A landscape with many valleys, sampled at points; each row gives a point and its height.
From any point a ball rolls to the lowest of the 3 points nearest to it. It stops when none of these is lower. Distance is the straight distance between rows; heights are no part of it.
j_222: [-22 -56  -5  42 -38  -2 -13 -75   4 -72  32]  h=1.41
j_930: [-53  29  36  18 -70 -21  -2 -29 -79   6  29]  h=6.69
j_986: [ 50  -8  -2 -14  19  12   3 -26  48  15  18]  h=1.40
j_747: [-14  42 -21 -58  46   0   2  79  -4  56 -84]  h=0.61
j_308: [-26  41  12 -25  -5 -15  12  19 -33  56  -7]  h=2.01
j_546: [-44  29  18  37 -55  -8  -1   4 -65 -27  19]  h=6.61
j_783: [  4 -34 -72  74  58  13 -17 -33  10  18  -7]  h=4.73
j_207: [-11 -59 -59  91  58  12 -21 -45 -18  -4 -19]  h=4.04
j_661: [-23  49 -41  33  10 -29   9  65 -30  63 -32]  h=3.04
j_220: [ 45 -19  22 -19   5   1   2 -38  37   2  33]  h=1.84
j_85: [ -7  15  39 -12 -38 -27   6  15 -28  -2  33]  h=5.96
j_77: [ -3  25  11 -17 -22 -23  11  35  -2  12  21]  h=6.57
j_526: [ 74 -28  47 -50  27  18  -1 -56  36   1   1]  h=0.90
j_13: [ 52 -13 -19 -13  41   6  -1 -25  39  33  11]  h=1.75
j_580: [ 44   8 -49 -19  69  17  -2   6  54  40 -59]  h=2.03
j_948: [-26 -35 -74  71  16  11  -5 -20   0 -59  -9]  h=1.80
j_809: [-17 -34 -16  53 -28  -5   2 -14   4 -54  38]  h=1.67
j_450: [-37 -12 -66  75  -5   1  18  42 -22 -50 -18]  h=2.97
j_595: [ -1  25  48 -57  -6  -6   1  28 -19  22   6]  h=0.24
j_117: [ 36  -9 -45  35  58  10  -4 -25  38  52 -10]  h=3.19
j_282: [ 10 -34 -15  50  -6  -1 -25 -62  16 -23  41]  h=2.56
j_847: [-29 -46  13  33 -50 -14 -14 -40  -8 -87  42]  h=0.48
j_42: [-38  26   7  20 -23 -12  12  25 -60  28  -7]  h=2.35
j_667: [-39  29  34 -29 -22 -14  10   1 -45  47  11]  h=2.28
j_616: [ -39   38   83 -107   -2   31  -18  -15  -35   27  -21]  h=7.39
j_611: [ 38 -15 -38  38  33  18  -5 -35  31  25  14]  h=2.53
j_543: [ -57    7   30   31  -65  -13    5  -38 -102  -37   18]  h=6.68
j_185: [ -8 -44  25  35 -54  -1 -19 -80   7 -71  58]  h=1.74
j_320: [-27 -22 -85  75  21  19   9   0  10 -47 -18]  h=2.37
j_842: [ -12   25   89 -101  -14   20   -8   20  -20   -6  -17]  h=7.03
j_140: [ 38  -6  60 -93 -12  46  -2  -3  44 -32  -9]  h=0.33
j_797: [  6   3  12   0 -35 -29  -3   3  14 -23  40]  h=4.31
j_456: [-34   4  19  31 -55 -16   1  22 -29 -22  24]  h=6.59
j_803: [-60  16 -23  49 -28  -9   2  25 -58 -16 -17]  h=2.52
j_894: [ 17  21  -3 -47  38  18  10  56  40   8 -35]  h=0.79
j_850: [ 64 -26  43 -71  -1  25  -3 -29  49   2  -1]  h=0.71
j_919: [ 26  23 -63 -10  38   6   3  68  40  31 -48]  h=1.85
j_814: [-32  15 -79  72   5   3   7  56 -13 -12 -18]  h=3.44
j_495: [-11  33  67 -92   2  17 -15  30 -18  18 -28]  h=6.47
j_268: [ -5 -43 -39  85  37   8 -24 -58  -4  -7   3]  h=3.09
j_412: [ 26 -18 -32  46  11   4   7 -24  32   8  26]  h=3.13
j_127: [ 55 -12  16 -60  30  30  11 -24  56   5 -15]  h=0.89
j_410: [-23  36 -38  49  -1 -16  12  57 -15  15 -18]  h=3.49
j_507: [-25  30  62 -62 -24 -16  12   8 -44  37   3]  h=3.10
j_90: [ 46 -24  35  -9 -11  -6   1 -61  39 -11  40]  h=2.12
j_699: [ 27   4  33 -42 -22 -19  11  21  15  -2  29]  h=6.43
j_130: [ 25   5 -80  47  34  -7   7   6  27  33 -11]  h=4.19
j_688: [  8   9  78 -62 -28 -14  -2  22   8  -7  21]  h=8.11
j_332: [ 39 -33  11  18   7   3 -17 -65  18   3  43]  h=2.36
j_258: [ 22 -14  -8  -3  -2   0  -2 -17  37  -4  35]  h=2.23
j_302: [ 64 -22  44 -79  33  44   1 -49  54  -4 -18]  h=0.86
j_849: [-41 -15  38  28 -87 -36  -9 -16 -38 -75  39]  h=3.15
j_884: [-17 -66 -11  71  15  18 -18 -73  -4 -37  16]  h=2.75
j_871: [  7 -10 -74  59  29  13  -2  -1  26 -10  -2]  h=3.73
j_795: [-57   8 -56  68   8  -2  22  51 -59 -37 -39]  h=3.18
j_55: [  8   7 -27  25  -7 -12   2  38  18   8   7]  h=6.83
j_646: [-20  24  30 -48   1 -16   7  28 -33  53 -18]  h=1.96
j_152: [-24  41   6 -46  23 -11  15  59  -8  54 -54]  h=1.11
j_692: [ 36   5 -35 -41  49  15   7  46  57  24 -44]  h=1.42
j_843: [-20  43  20 -58  17 -13   9  46 -32  49 -26]  h=1.55
j_190: [ 15 -10  42  -6 -67 -25 -12 -21  18 -25  58]  h=4.54
j_698: [ 11  25  38 -61  -4  -8   7  39  15  10  -8]  h=4.01
j_170: [ 16 -23  20   7 -40 -14 -22 -68  30 -24  49]  h=2.61
j_811: [ 12  34  50 -82   8  20  -9  49   6   2 -26]  h=5.48
j_956: [ 31  13   4 -46  22  14   6  17  54   7  -8]  h=1.56
j_716: [ 64 -23  17 -31  76  38  -9 -40  31  44 -40]  h=2.21
j_324: [-22 -24 -39  50 -30  -9  15  -2   0 -53  17]  h=1.59
j_431: [-42 -29 -17  44 -44 -12  12 -14 -30 -76  22]  h=1.47
j_239: [  1  37 -18 -15   7 -19  17  74 -15  34 -37]  h=1.73
j_217: [-24  35  36 -84  27  15 -18  49 -16  37 -65]  h=7.05
j_944: [ 62 -22   7   2  50   8   1 -55  29  27  16]  h=2.02
j_432: [-50  -4 -39  65 -18  -9   0  34 -59 -30 -18]  h=2.67
j_234: [-40  31 -13  44 -11 -18  14  32 -44  31  -5]  h=2.71

Where does a ball stop that starts at each point below?
j_699: j_595
j_170: j_986
j_282: j_986
j_716: j_850
j_814: j_747
j_580: j_894
j_117: j_986
j_207: j_847
j_234: j_747
j_843: j_747
j_803: j_747
j_667: j_595
j_842: j_595
j_611: j_986
